Each row is a point on a landscape with many peaks, with its height.
From any point a climber steps to the highest of the 6 points nearest to it. It stops when none of these is higher. Distance is the straight distance between rows; heights are no part of it.
z310: [ 15  12  -9   1   4 -14 -18   2  -3  -5   8  16  -8  -8   8 -31  -1 -14
   3 -16 -18]  (h 637)
z943: [ 25  17  -5  -3   5 -15 -11  -5  11  16  11  22   3 -18  14 -28  16 -12
   9  -3 -13]  (h 511)
z111: [-18 -13   9   7   2  10   9 -21  -5  -8   4 -22   6   8   4  23  -7 -10
  -5  20  22]  (h 501)
z338: [-24 -32  -7  -1  -9   7   4  -3  -8  -8  -8  -9  34  13   1   0   7   2
  -4  19  15]  (h 320)
z878: [ 18 -12  -7  11  -8  -4  -5  22   7   1   8  11  -8   2 -19  15  -7   4
 -16  -1  -3]  (h 433)
z862: [ 10  10  -7  -2   4 -13 -17  -1   6   7  11  21 -10 -12  12 -21   8  -7
   4  -8 -16]  (h 591)
z200: [ -5  18  -1  14 -11   3  15   6  -5  11 -34  14  20 -12 -18  -9   2   6
  16 -10  21]  (h 201)
z976: [  8 -20   8  -3 -14  -1   1  -8 -11 -20  13  -5 -20  -5  -8   3 -12 -31
  -3  16   9]  (h 493)
z539: [ 13  14  -3  12 -10  -4  21  23  -3  19   8   8  17  -1 -27   0  14  23
  -6 -11  16]  (h 127)
z448: [  5   9  -4  -7  -9   5 -25  -5 -14 -18  22   1  -9   0   5 -42 -20 -13
   1 -14 -17]  (h 602)
z240: [-24 -28 -10   3   2   8   4 -17  -8  -6 -12   2  35   8   4   5   1  -5
  -1  19  27]  (h 324)
z80: [ 3  1 -8  6  1 -1 -1 18 10 11 11  3 -8 -2 -8 14  6 17 -9 -7 -4]  (h 244)
z919: [  4 -13   4  -5   5   0  -2  -4  -2 -14  11 -16 -15   3  -4  18  -7 -18
  -5   8  -2]  (h 499)
z123: [  5  29   7  10   0   3  20  10   7  19   3   0  10 -11 -11  -4  16  11
  -1 -15   6]  (h 262)
z477: [  6   1  -7 -12  -6  -1 -17 -15 -18 -19  10  -7 -12  -9  10 -27 -15 -23
   5  -9 -14]  (h 620)
z307: [-17   3   2  -6  16   0  -1   6  13  10   4  17 -23  -5  12  12   7  20
   0  -1 -11]  (h 345)
z951: [ 14  -3  15   9   7  -7  -5  31  10  11  16  33 -20  -2 -20   3   4  28
  -9 -13   6]  (h 358)
z929: [ -5 -11   4   1 -18  12 -15  -7 -20 -19  12   4 -29  -8   0 -18 -21 -23
  -2   8  11]  (h 463)
z295: [ 15 -10  -9  -1 -12  -3  -5  24  10   9   8   8  17   5 -17   8   1  16
 -21   7   0]  (h 306)
z120: [ 19   9  -8  10  -8  -7   1  21   9   7   6  -2   8  -4 -19   8   5   6
 -11  -4   0]  (h 277)
z753: [  3 -19 -11   4 -14  -8  17  18  -8  10 -10  24  25   3 -21  -9  11  34
  -3 -15  14]  (h 259)
z970: [  2   8  -5 -12  12 -12 -11   1  14  10   4  13 -16 -14  17  -5  11  -2
   5  -2 -16]  (h 500)
z406: [ 22  -7   6 -13  -4  -1  -3  -3  -7 -18   1 -19  -5   4  -8   4  -7 -29
   1  -6 -11]  (h 484)
z138: [ 22  18  -3 -16 -10  -5 -20 -11 -11  -5  11   2  10  -2   9 -51  -9 -13
   6 -20 -25]  (h 668)
z587: [-22 -45  -7   2   6  -3  10  -8 -11   0 -23  23  24   9   3   4  -2  15
   5   7  15]  (h 367)
z876: [ 16   8  -5  -5  -7  -7 -21  -2 -13 -12  12   4  -7  -5   6 -38  -9 -16
   3 -18 -18]  (h 642)
z417: [  3  -4  -4   0   5  -4  -4   8   2  -8   6  -8 -13   3  -4  17  -5  -8
  -7   5  -6]  (h 485)
z476: [-20  -4  -1  11  -2   6   2 -12  -8  -2 -30 -12  25  11   9   8 -14  -3
   5   4  12]  (h 334)
z412: [ -4  15  25  -9   4  15   7 -25 -14 -16 -18 -32  16  17  11  17 -18 -13
   6  13   6]  (h 317)
z871: [  1   4  -2   1  -1  10  10  -9   2  -5  -9 -30  14  13  -1  14  -5  -2
   5   9   2]  (h 347)
z261: [-6 12  1  8  7  2  7  8 15 17 -2  4 -3  0  4  1 10 21 -2 -9 -1]  (h 231)
z225: [-12 -17 -11   3  -2   3   7  -3   0   1  -7 -19  20  12  -4  15  -4   8
  -6  14   8]  (h 421)
z808: [  7 -21 -13  -4 -10   5  -5  16   4  -8  10  -6   7  10 -17  13  -7   7
 -16  15   4]  (h 502)
z213: [-11 -27   0 -10 -11  11  10 -18  -5  -9  11 -16  29  14   5   4   6  -9
 -11  30  25]  (h 491)
z914: [ 23   0   1  -3  -9  -8 -11   0 -19 -20   8  -7  -5   1 -11 -21 -16 -25
  -2 -22 -19]  (h 554)
z532: [ -6  11   9 -12  12   3   0 -21   2 -12  -3 -22 -14   4  20  15   3 -20
   2  14  -5]  (h 518)
z513: [  7   0 -10   9  -6   2   4  23   7   9   6   2   8   3 -18  13   7  21
 -14  -5   2]  (h 251)
z321: [-20 -33  -5   7  -4   3   8  -3 -11  -2 -24  11  24   7  -1   6  -1  19
   3   3  12]  (h 402)
z806: [  6  -9  -6  12 -10  -2  12  22   1  15   4  14  13   1 -23  -2   9  38
 -10  -4  14]  (h 226)
z678: [ -1 -16   2  -6 -16   1  -7 -17 -13 -19  14   4 -36  -5  -1  -2  -8 -31
   0  15  10]  (h 513)
z466: [ 23   3  -2   6  -3 -10 -14   9  -1 -12   6  -3 -10   2 -13  -4  -9 -18
   0 -17 -15]  (h 540)
z365: [ 22   6  12  -8   3   0   7  -1  -2 -12  -6 -29   9  15  -3   6  -3 -14
   0  -3 -16]  (h 276)
z375: [-12  -6  -4  12  -6  -9  10   3  -2   8 -47  27  20  -5  -5   2  -2   8
  15  -4  16]  (h 279)
z64: [  9  -5  -8   3  -6   4   5   8   5   1  -2 -14  18   9  -9   9   0  11
  -9   7   0]  (h 413)
z945: [-17   7  -7  11  -4   7  10 -13  -4   1 -32 -14  23   8   5   9 -14   4
  12  -3   6]  (h 268)
z401: [-18  -5  11  -4   2   8   3 -23  -1 -11  12 -13 -18   4  11  24   1 -12
  -8  18  12]  (h 521)
z324: [  9 -16  -4   1  -6   3  -8   8   9  -8  10  -2  -5   3 -16  20  -5  -3
  -8  11   2]  (h 525)
z299: [-8 -9 -1  4 -1  6  1  3  6  1  2 -5 -9  2 -4 22 -1  7 -3 10 -4]  (h 479)
z882: [-11 -23  -1   0  11   4  -4   8   4  -4   8   7 -25  -5  -4  24  -9   3
  -3  10   0]  (h 388)
z423: [-21  -5  -2   6  -1  11   6  -8  -3   4 -16 -16  12  10   7  18  -6   9
   1   3   8]  (h 398)
z948: [  3  -3   0   2   9 -10 -12  18   7   0  10  21 -25  -9  -2   7   0   7
  -2  -7 -12]  (h 489)
z202: [ 19  15  -4   5   0 -11 -14  11   6  -1  11   9 -12  -8  -8  -7   3 -12
  -6 -19 -11]  (h 580)
z55: [-10 -26 -10   3 -11   4   6  10   5   5   1   6  14   7 -14   8  -1  36
 -12   3   5]  (h 337)
z768: [ -1  26   4   2  14  -8   7  11  15  21  12  22  -3 -19   6 -12  23  11
   8  -3  -4]  (h 381)
z10: [  6  -7  10  -5   2   1   9 -11  -1 -13   8 -24  -4   4  -1  22  -4 -23
  -2  14   4]  (h 510)
z473: [-27 -19   4   5  -2  11   6 -16  -9  -1  -2  -3   9   5   6  22  -4  13
   1  16  21]  (h 474)
z436: [ 15  30   1   4   6  -5   9  14  11  17  16  20  -4 -10  -9  -7  20   0
  -8 -12   1]  (h 282)
z5: [  9 -16  -2   0  -8  -2 -16   6  -9 -16   9  -2 -27  -8  -7  -4 -17 -26
   0  -1   3]  (h 519)
z599: [  7 -21  -4  -8  -9   8   5  -1  -1 -10  14 -18   1   9 -11  18  -3 -18
  -7  19   8]  (h 559)
z382: [ -4   7  -5   4   4   3   6  -2   2   1 -12 -20   7   7   2  14   1   2
  -2   2 -11]  (h 391)
z201: [ -2 -17   3   7   0   2   3  20   9   8   8  12  -8   7 -14   7   2  32
  -9  -4   3]  (h 325)
z971: [ -7 -16  -3  -3   0   9   9  -8   0  -3   9 -19  -1   2  -5  23   0 -11
  -8  14  10]  (h 527)
z219: [  6  21   4   2   7  -2   6  16  14  18  11  15  -4 -10   0  -3  18   8
  -1 -11  -5]  (h 335)
z152: [ -9  21   9  -9   8   9   0 -13   4  -1 -10 -24   1   3  13   6  -4  -6
   8   7 -10]  (h 359)
z639: [  0 -20  -4  -6  -5   1  -7  -1  -1 -12  11  -1 -21  -1  -6  16 -12 -18
  -8  12   3]  (h 488)
z41: [  0  26  11  -1  14  -2  12   9  18  25  16  26  -5 -17   5 -19  26  20
  10  -1   7]  (h 406)
z620: [ -8  17  -4  -9  16   0  -3 -10  14   8 -10  -5 -10  -4  20   1   8  -4
   8   7 -17]  (h 256)
z571: [ -9   8  -1  18  -7   4  23   9  -1  19 -11  10  15  -6 -14  -5  12  27
   6 -15  17]  (h 233)
z780: [-15  24   1   6   3   5   9   1   8  15 -14  -4   8  -4  11  -4   9  11
   8  -5   0]  (h 104)
z18: [-28  -7   0   3   6  10   8 -14  -6  -4   1  -9  -6   1  14  24  -7   5
  -2  13   6]  (h 482)
z710: [  5  -3   5   7   0  -5  10  25   6  15  14  21  -4   1 -26   0   8  37
  -4 -11  14]  (h 136)
z619: [ 18 -13   7 -11  -3   2   4  -3  -1 -17   6 -23   5  13  -8  17  -8 -21
  -5  14  -1]  (h 535)
z664: [-32  -9   0   5   8   3  10  -2  -3   9 -13   4  -4   3   5   7  -1  31
   6  -4   3]  (h 346)
z906: [  3   8   7   2  12  -6   0  16  15  16  18  25 -19  -6  -7   3  14  23
  -6 -12  -4]  (h 390)
z732: [ 15 -18  -7   7 -13   8 -18  11 -11 -23   7   6 -15  -5 -16 -11 -26 -25
  -1   3   4]  (h 332)
z894: [ 23 -26   9 -14 -17  -1  -7   1  -2 -18  14  -8   3  11 -12   5  -8 -25
  -9  28   8]  (h 691)
z659: [ -5 -19 -10  12 -10  -5  15   7   0  12 -22  13  23  -3  -8  -3   5  31
   5  -9  15]  (h 328)
z349: [-17   2  -3  -4   9   0  -7   2  11   1   4  -2 -20   0   8   9   5   2
  -2   2 -12]  (h 417)
z610: [ -3 -22 -11   6  -9   5   0  17   7   7   5   9  16   9 -16  10  -2  29
 -16   4   2]  (h 333)
z469: [  8  26   9  -1   1   3   4  -2   1   7 -15 -24  14  11  -5   4   1  -5
   0  -7 -11]  (h 261)
z145: [  6   2  -7 -24  -4   1 -19 -19 -19 -11  16  -8  -2  -2  18 -37 -11 -16
  12  -6 -17]  (h 634)
z920: [ 31   4   8 -10   1 -10  -9  -1 -10 -16   2 -14  -4   3  -9  -8  -9 -23
   2 -20 -23]  (h 549)
z817: [ 11  32   2   5  -1   0   3   7  12  12   2  -7   1   0  -5  -5  18  -7
   1 -14  -8]  (h 338)
z603: [ 19  15  -3   6   2  -4   7   5   9   0  -1 -19   8   9 -11   3   1  -2
  -7  -5  -9]  (h 369)
z336: [-11   4  -5  15  -8  -7   5 -12  -6  -2 -52  13  25   6   2   3 -14  -6
  16  -2  14]  (h 178)
z118: [ 17  12  -5 -16 -14   1 -29 -21 -11   1  28   1  20  -4  13 -51 -18   4
   2  -7 -14]  (h 692)
z3: [ 20  -2  21 -17   4   6  10  -9  -9 -14  -7 -37   8  14   3  15  -7 -20
   4   1 -15]  (h 275)
z289: [-14   0   4   2   6  12  10 -19  -6   0 -11 -25   4   9   8  15  -7  -3
  -1  12   6]  (h 422)
z931: [  8  -4   8   5  12  -8  -9  27  13   8  15  36 -22  -4  -9  -5   0  21
  -8 -14   0]  (h 449)
z156: [ 10  -2  16 -15   3   2   4 -18  -8 -22  -1 -29 -10   6   0  10  -4 -29
   5   6  -6]  (h 435)
z454: [-15 -17   2   0   8   0   8   7   0  13  -2  14 -10   8 -12   9  -2  42
  -2 -10   1]  (h 206)
z413: [ -4  11  22  -5  10  11   5 -23  -7 -15  -6 -33  -2   5  12  16  -5 -16
   1  17  10]  (h 632)
z484: [-13 -26 -15   8  -6  -1  13   1  -6   9 -28  11  26   5  -1   2   4  13
   9   1  13]  (h 374)
z159: [-18  23   5  -6   9   0   1  -3  17  18  -7   2  -6  -9  25  -4  12  10
   7   8  -7]  (h 110)
z917: [-23 -17  -5   9  -3   0   2 -11 -11  -2 -27   3  25   6   5   9 -10   8
   5   7  14]  (h 403)
z209: [ 18 -20  -4 -10  -7   5  -3   8   9 -14  11 -11  11  12 -16  10  -2 -13
 -15  19   3]  (h 596)
z60: [-19 -10  -5   4   9   6   6  -1  -1   4  -2   0 -11   8   6  21  -1  19
  -3  10   0]  (h 430)
z613: [-25  14  -1  -6  20   5  -3 -11  12   7 -12  -3 -11  -2  24  11   9   9
   5   8  -9]  (h 133)
z656: [-16 -25  -1  -1  -7  13   9 -11   0  -6   6 -17  22  13   2  16  -3  -6
  -7  23  19]  (h 497)
z27: [-19  23   0  -8   7   3  -1  -9  14  14 -18  -2  -4  -2  25   4   7  15
   9  15  -7]  (h 74)
z635: [ -4 -13   1  -1  13   1  -7  14   5   3   5  15 -21  -3  -6  10  -3  25
  -8  -1  -4]  (h 438)
z681: [ -3  -8  -5  -1 -13   7 -21  -5 -18 -20  16  -1 -26  -8   3 -21 -21 -19
   5  -2  -1]  (h 526)
z703: [-11   2  -5  11 -11   0  13  -2  -5   5 -35 -10  27  10  -1  -3  -5   4
   6  -1  11]  (h 271)
z947: [ 15 -10  -8   7  -6  -3 -22  19  -4 -14   6  12 -13  -8 -15  -1 -18 -14
  -8 -11  -3]  (h 434)
z210: [ -5  -7  21   0  -4  -3   6 -28  -9 -15  13  -7 -33  -5   9  18   1 -31
  -8  20  16]  (h 538)
z330: [ 19  22  13 -11   4  -6  -7  -8  -1  -3  -8 -16   1   2   5  -2   1 -20
   4 -14 -22]  (h 445)
z622: [-14  12  -6   3   3   8   4   0   4   8  -9 -12   0   2   9  13   2  10
   2  -3  -5]  (h 329)
z915: [-19   4   0   6  10  -2   3   6   8  16   0   8 -14   2   2   7   7  35
  -3 -10  -8]  (h 270)
z304: [ -2   0  -2   7   0   4   4   1   6   3   2 -12  -3   7  -2  17  -4   8
  -8   4  -6]  (h 450)
z90: [ 13  11   2 -11   2 -10 -11  -5   1  -8   4  -8 -14  -3   2 -11  -2 -21
   5  -6 -20]  (h 451)
z700: [ -2  29   0  -3  11  -1   1   2  13  12  -5  -1  -3  -7  15  -4  12   4
   3   1 -14]  (h 96)
z317: [-30 -40 -11   4   0   3   6 -12 -14  -2 -13  10  32   3   4   6   1   4
  -1  19  23]  (h 344)
z418: [  1  29   7  -1   9   4   3  -3  10  13 -15 -11   5   3   5  -1  10  -1
   3  -5 -13]  (h 55)
z755: [ 34 -29   1  -9  -9   0  -8  11  -8 -21   7 -12   3   9 -15   2 -13 -25
  -5   3  -5]  (h 677)
z249: [ 20 -15  -5   1  -9   3 -16   2 -10 -21   6  -4 -11   4 -15   1 -16 -27
   3  -1  -4]  (h 558)
z791: [-27  -2  -1  14   0   6  14  -4  -5  13 -30   9   4   1   8   3  -3  29
  13  -5   3]  (h 260)
z480: [  4  -4  -9   1   1  -8 -26  11  -2  -9  10  23 -19 -11   4 -18  -8 -11
  -1  -5  -5]  (h 566)
z757: [  9 -16  15  -5 -10   2   6 -20  -3 -14  12 -16 -11   3  -3  18  -3 -27
  -4  22  17]  (h 560)
z839: [-28 -30  -2   3  -2   8   7  -7  -7   0   4   0   7   1   0  20  -5  19
  -7  18  16]  (h 475)
z792: [-19 -33  -3   4  -3   2  11   4  -6   8  -7  11  12   6  -4   6   2  32
   1  -1   7]  (h 326)
z779: [-28 -30  -1   7  10   0  10 -11 -13   5 -19  14  -2   6   0   7  -4  38
   5  -4  10]  (h 266)
z169: [  9  32   3   5  -3   7  14   4   3   9 -18 -25  19   6  -6  -1   4   6
   1  -9  -2]  (h 158)
z801: [ 15   9 -15  -6  -2 -12 -25  -6  -5  -4  12  16  -5 -10  12 -44  -9  -7
   7  -7 -10]  (h 664)
z550: [-26 -17  -4   8  -1   9  11  -4  -8   8 -15   2  13  10   5  18  -2  13
  -2   5  14]  (h 442)
z458: [-23  21   8  -2   9   4  10  -1  16  22  -9  12  -6 -10  13 -10  14  29
   9   0  -1]  (h 214)
z868: [-36 -18   5   0  12  10   9 -10  -4  10 -11   9 -13   3   5  12  -2  37
   4  -7   2]  (h 267)
z750: [ -2   4  16  -3   5  12   6 -20  -3  -8 -11 -37  20  16   0  13 -10 -12
   5   8   5]  (h 304)
z576: [ -1 -24 -14  -3 -12   4   2  15  -1  -6   3  -2  28  14  -9   8   6   9
 -16  10   7]  (h 427)
z649: [ 21  16  -3   1   0 -12 -15   1  -6  -4   8   4  -6 -10   0 -23  -2 -24
   3 -20 -13]  (h 616)
z605: [ -1  -6  -1  -5  -3   1  -6  -8 -12 -16  13   0 -30  -1   4  11  -7 -31
  -6   7  -2]  (h 512)
z167: [  4  -2  28  -5   1   8  14 -25  -3 -20   0 -34  14  12   4  20  -7 -22
   2  22  16]  (h 331)
z410: [-13 -21  -7   9  -5   0  12   2  -4  11 -16   9  11   4  -5   0   1  35
   4  -8  13]  (h 316)
z764: [  3   4  -7  -9  11  -8 -16  -7   8  -4   3   2 -19 -13  18  -7   7 -18
   9   4 -17]  (h 504)
z387: [-15 -26 -11   8   1  -6   4  -3  -7  -5 -40  16  39   6   6   4  -3  -7
   5   9  22]  (h 362)
z729: [  2   7 -12   2  -5  -3 -25   3  -9  -8  13  10 -10  -6   9 -36 -18 -13
  -3 -14 -10]  (h 631)
z399: [ 18  18   1   0   7 -16  -9   6  13  14  18  39  -7 -17   7 -19  15  -3
   7  -6  -2]  (h 468)
z559: [  0  16  21 -22  21   9  -1 -24  -4 -14  -5 -17  -4  -4  22   1   2 -31
   5  13  -9]  (h 477)
z933: [ -3 -11   3  -7  -5   0  -4 -16 -10 -15  14   3 -33  -8   9   4   0 -32
   3  12   3]  (h 524)
z222: [  3  -2  11  -8   3   3   4 -14   1 -15   2 -26  -5   8   5  15  -1 -21
  -1   8  -5]  (h 462)
z305: [  7  -2 -14  -5  -5  -6 -14  -4  -9 -18  10  -1 -18 -10   3 -17 -11 -22
   6  -5  -5]  (h 584)
z71: [ 12  -6  -4  -5  -8  -1 -16   3 -16 -24   8  -6 -19  -3  -2 -15 -16 -22
   0  -5 -13]  (h 555)
z691: [ 11 -11 -13   4 -13  -1   3  22   3  14   3  18  24   6 -25  -2  13  33
 -20   0  15]  (h 300)
z39: [ -4  10   0  12   1  -7  12  18   7  19   8  13  -3  -7 -11   6  15  35
   0 -12   6]  (h 257)
z794: [ -2 -12 -11   5  -8   3 -28  11 -11 -13   9  15 -25  -9   3 -22 -19 -12
   3  -7  -2]  (h 520)
z241: [-24  15   2   6  -3   5   7  -8  -5  10 -35  -2  14   3  14   1  -4  15
  13  -2   5]  (h 71)
z378: [ 30   3  -5   1  -5  -3  -8  14   1 -10   6 -10   5   8 -18   6  -9 -15
  -8  -6 -12]  (h 505)
z897: [-11 -29  -8   5  -5  -4  12   4  -3  12 -13  20  15   4  -5   0   5  39
   1  -4   8]  (h 240)
z363: [ -2 -20  -3  -2  -2   1 -16   8  -1 -16  10  16 -32 -11  -2   7 -12 -13
  -5   3   0]  (h 476)
z654: [  7   9  -2   2   5 -14 -10  15   8   7  11  13 -19 -10   4  -6  10  -2
  -1  -5 -14]  (h 541)
z887: [-15  -1  12  -4   5   6   6 -28  -4 -11   3 -26  -9   0  10  20  -2 -17
  -4  19  14]  (h 539)
z548: [ 24  24   2  -1   3 -14  -3   5   8  13  23  27   0 -14   2 -25  18 -14
   3 -11   1]  (h 431)
z775: [ 13   5  22 -15   9   2   2 -14 -12 -18  -9 -28  -2   6  11  15  -5 -28
  11   4 -14]  (h 230)
z944: [-17  27   7   1   6   4   7   1  12  20  -9   6  -3  -3  13 -11  10  26
   8  -3  -2]  (h 199)
z220: [ 24  -9  -2   0  -6   1  -7  10   0  -4   9 -15  -3   6 -13  12  -7 -14
  -6   2  -8]  (h 528)
z995: [-15  18   1 -12  15   3  -7 -15  16   1  -9  -6  -6  -4  34   3   6  -2
   8  23 -10]  (h 157)
z263: [ -9  15  -4  13   0   7  10  -4   3  10 -16 -12   7   6   4   4  -3   7
  -2  -2  -3]  (h 292)
z778: [-18 -37 -14   1   0  -1   4  -6 -13  -4 -20  16  28  10   9   0   8   8
   3   7  13]  (h 373)
z424: [ 28  31   3   2  -3  -4   8   5   7   8   0  -7   5  -2 -13   0  11  -3
  -4 -16  -6]  (h 444)
z352: [ -9  -1  -8  12 -13  -4  11  -1  -7   8 -37   4  27   1  -7  -1   1  11
  11 -10  17]  (h 327)
z685: [  2   6  -6  -5 -14  14 -33   1 -13 -16  22  -1  -5  -5   7 -42 -29  -4
  -4  -8  -5]  (h 523)
z824: [ 11   8  -1   2   5 -15 -14  20   9   6  16  34 -15  -9   2 -22   3   3
  -2 -12  -9]  (h 508)
z704: [ 22  14  -8 -10   2 -15 -17 -10  -4   0   6   4   1 -11  14 -30   4 -18
  10 -10 -22]  (h 621)
z205: [-20 -40  -7  -6  10  -7   4   0  -6   1 -32  31  32   8   3  -2  13   5
   6  10  12]  (h 336)
z252: [ 11  -4   3   9   1  -8  -3  30   9   8  12  24 -13   1 -17   7   0  22
 -16  -8   3]  (h 357)
z524: [  2  -2  -6  10 -12   4 -23   6 -10 -14  13   4 -14  -9  -8 -22 -26 -13
   0  -9  -5]  (h 481)
z990: [  1  -5  -9   5   3  -5 -24  18  -1   0  11  35 -26 -11  -3 -19 -14   1
  -5 -14  -2]  (h 542)
z256: [-28 -18   6   0  15  13   1  -9   1   2  12   6 -24  -3   5  27   0  13
  -4  13   5]  (h 426)
z787: [  5 -23  11 -11 -18   5   0 -11   4 -15  13 -16  -3   9  -7  17  -5 -23
 -11  31  16]  (h 609)
z277: [ 27   8   1  -7  -6  -7 -13  -4 -18 -14   2  -1  -4   1   0 -30 -10 -20
   1 -25 -20]  (h 614)
z561: [ -3  18  10   1   4  10   5 -15  -3  -7 -26 -27  20  19   5  10 -15  -5
   5   1   4]  (h 207)
z739: [-15 -18   1   0  12   4  -1   7   8   2   9  12 -24   2  -2  20   2  19
  -2   1  -4]  (h 394)
z56: [  8  25   1  -3   9 -13  -6   6  18  17   8  19 -11 -19  10 -12  18   1
   5  -1 -11]  (h 399)
z105: [ 10  16   4  11   2  -2   8  22   8  19  18  17  -5  -5 -17   1  13  24
  -7 -16   5]  (h 319)
z25: [  6  -8  -5  -2  -4  11   7  -4   1  -6  -6 -32  25  18  -4  11  -3  -2
  -4   6   3]  (h 385)
z268: [ -4 -14 -14   9 -11   1   6   2  -2   5 -13  -8  29  10  -4   5   3  16
  -4   8   8]  (h 395)
z516: [ 17  17   4  -8  19  -9   7  11  17  20  30  42   1 -21   4 -19  22   5
  11  -3  16]  (h 412)
z144: [  3 -17  26  -6 -11  -1   7 -26   0 -11  19 -26  18  10   6  13   6 -20
 -13  37  24]  (h 471)
z216: [ 13   8   6 -19   4  -6  -9 -17 -17 -16   0 -14 -10   0  10 -15  -6 -32
  10  -8 -23]  (h 356)
z46: [ -8   0   6  -4   8   5   3 -15   0 -10   2 -23 -12   1  13  18   0 -16
  -1  11  -2]  (h 498)
z24: [ 2 15 -2  7  5 -3  7  9  8 13  9  0 -2 -1 -9  8  9 11 -3 -8 -1]  (h 285)
z414: [-17  16   2   9  -4  -4  17   3  -3  17 -39  16  12  -2   1 -10  -1  18
  21 -12  17]  (h 170)
z907: [  0  -7   3 -18  -3   4  -9 -24 -19 -24  13   0 -28  -7  16 -17  -5 -33
   9   5  -1]  (h 514)
z312: [-37  15   5  -3  10   6   4  -5   7  15 -21   7  -3  -3  26  -1   7  25
  11   2  -6]  (h 67)
z13: [  3 -13  -2   2   5  -4 -10  15   9  -7  10   3 -23  -2 -10   9  -6  -5
  -5  -2  -9]  (h 507)
z749: [ 11   2   1 -24   5  -4 -16 -28  -7 -13  -5  -6  -7 -10  29 -18   1 -26
  13   8 -15]  (h 437)
z371: [ 14  14  -1  11  -4  -9   6  18  11  12  11  13  -5  -2 -12   4   9  11
 -11 -14   4]  (h 272)
z114: [ 6 30  5  1  5  1  4  9 14 19  2  4  3 -9  2 -3 21  4  1 -7 -1]  (h 239)
z124: [ 16  24   1  -3   9 -11  -7   5  10   9   7   5  -5 -11   6  -6  10 -10
   0 -10 -15]  (h 492)
z425: [-14  31   4   3   2   6  10   8   6  19 -19   7  10  -8  -1 -15  11  20
  12 -11  10]  (h 192)
z366: [  5   4  -3  -4   7  -6  -5   6  11  -4   5  -2 -16  -4   4   3  -1 -12
  -4   4 -16]  (h 490)
z298: [-20  11   6   2  13   4   4  -1   8  16 -10   5  -2  -1  14   3   7  21
   3  -2  -8]  (h 150)
z721: [-10  -5   9   0  -2  10  11 -20  -8 -13  -6 -28  23  18   3  13  -7 -14
   0  20  19]  (h 429)
z752: [ 8 20  0 13  0 -5 10 14  9  9 -4 -9 -2  1 -9  8  6  6 -8 -8 -8]  (h 341)
z644: [ -9  17   2  12 -16   0  15   0  -6   8 -41  11  15  -3   0  -8  -1   9
  14  -5  15]  (h 222)
z838: [ 12  -6   1  -8   1  -4  -4  -8  -7 -18   8 -14 -17   0  -4   6  -8 -27
   0   3  -7]  (h 483)
z486: [  2 -20  10  -7  -6   9   7 -17  -1 -11  11 -27  18  14  -1  13   3 -14
  -6  30  16]  (h 543)
z596: [ 13  17   6 -10   7  -4  -6  -8   2  -8  -1 -18  -6   2   9  -3   4 -21
  -1  -1 -22]  (h 386)
z997: [ -2  28   8   2   9   3  15  11   9  19   5  10   4 -10  -2  -9  21  16
   8 -11   2]  (h 339)
z125: [-22 -28  -4   1  -4  13  10 -11  -6   0   5  -6   7  11   2  22   0   3
 -10  22  15]  (h 496)
z137: [-10 -19 -11   5  -5   4   9   5   7   1   2 -10   7   6  -5  15  -2  16
  -9  10   3]  (h 446)
z435: [  4   2  -5  -3  12  -8 -20   0   7  -2   9  13 -21 -10   6  -6   1 -10
   4   1 -15]  (h 548)
z598: [  6 -19 -16   1 -15   5   2  20  -1   8   2   7  28   9 -15   4   8  29
 -17   6   5]  (h 371)
z570: [  1  36   6   8  10   7  18  19   7  19  18  16   6 -13 -13 -11  21  17
   4 -17  23]  (h 348)
z35: [ 27  25   4  -7   7 -14  -1   3   1   1   1   2   4  -6  -1 -18   9 -16
   4 -17 -17]  (h 569)
z813: [-11 -29 -17   3  -5   7   4   8   0  -1   0  -3  22   9  -8  11   1  13
  -7  12  11]  (h 418)
z670: [  3  10  -1 -16  17  -4  -9 -17   0 -10  -5  -6  -9  -5  20  -7   3 -23
   8   6 -18]  (h 461)
z953: [  6  -7  18 -12  -2   1   2 -18 -12 -18   9 -21 -14   2   9  13  -1 -32
   2  10   2]  (h 503)
z351: [ 32  17   4 -11   0 -15 -10 -12 -13  -8   8  -2   7  -3   2 -33  -2 -20
   3 -27 -25]  (h 630)
z432: [ -2  -4 -13  -8  -5  -3 -22 -15 -13 -10  14   2  -5  -9  14 -36 -16 -14
   5  -7 -19]  (h 646)
z405: [ 35  22   8  -3  -3 -11  -2   8   0  -5   1  -6   6   2 -13  -4   3 -16
  -3 -20 -18]  (h 522)
z918: [ 11  16  14  -4  15  -8   2  14  20  16  24  39  -9 -17   2 -21  23  13
   5  -2  10]  (h 428)
z888: [-17  -7  -7   9   0   5  10   1   5   6 -11  -1  -3   2   1  18   3  24
  -2   0   5]  (h 424)
z580: [ -6   6  -6  18 -11   1  18   4  -1   9 -19  -7  24   0  -9   2   4  16
   1 -12   9]  (h 274)
z851: [-11   2  -4  12  -8   0  17   6  -3   9 -22   5  15   2  -4  -1   6  24
   3  -6  11]  (h 278)
z430: [ 11   7   5  -3   4  -1   4   1   7  -7  -5 -26   1   8  -2  14  -2 -14
   1  -5 -16]  (h 318)
z912: [ -5  33   5  10   2  13  27  14  -5  19   9   8  21 -11 -20  -9  12  13
   7 -15  26]  (h 307)
z43: [ 21  11 -10  -5 -11  -9 -25 -10  -6  -1  16   8   9  -5  16 -51 -11  -3
   2 -14 -19]  (h 680)
z503: [ 16   5  -8   0   5 -13 -20   9   2   2   8  17 -17 -10   0 -14   0 -16
  -5  -9  -9]  (h 598)
z661: [  7  -4  -6   3   1  -8 -16  11  -3 -11  14   7 -23  -7  -4  -6  -9 -17
   2 -11  -7]  (h 547)
z61: [ -4  23  10   6  11  -5  12  15  14  27  18  25  -8 -13  -1  -9  24  18
   9 -12   8]  (h 392)
z956: [ -6  24  -1  16 -11   7  19   6   4  14 -12  -6   9  -3  -9  -8   5  17
   8 -13   6]  (h 184)
z758: [-16  18   3   9   4  -1  16   8  11  22  -3  12  -4  -9  -1  -8  17  31
   8 -12   3]  (h 283)

For each start below, name the point where the climber stops.
z944 -> z118
z929 -> z118
z912 -> z118
z410 -> z894
z956 -> z894
z780 -> z894
z261 -> z118
z561 -> z413
z691 -> z894

For each start below, name every point that the climber comes to, in order.
z216 -> z477, z432, z801, z43, z118
z423 -> z550, z839, z125, z971, z599, z787, z894
z5 -> z305, z477, z432, z801, z43, z118
z205 -> z321, z550, z839, z125, z971, z599, z787, z894
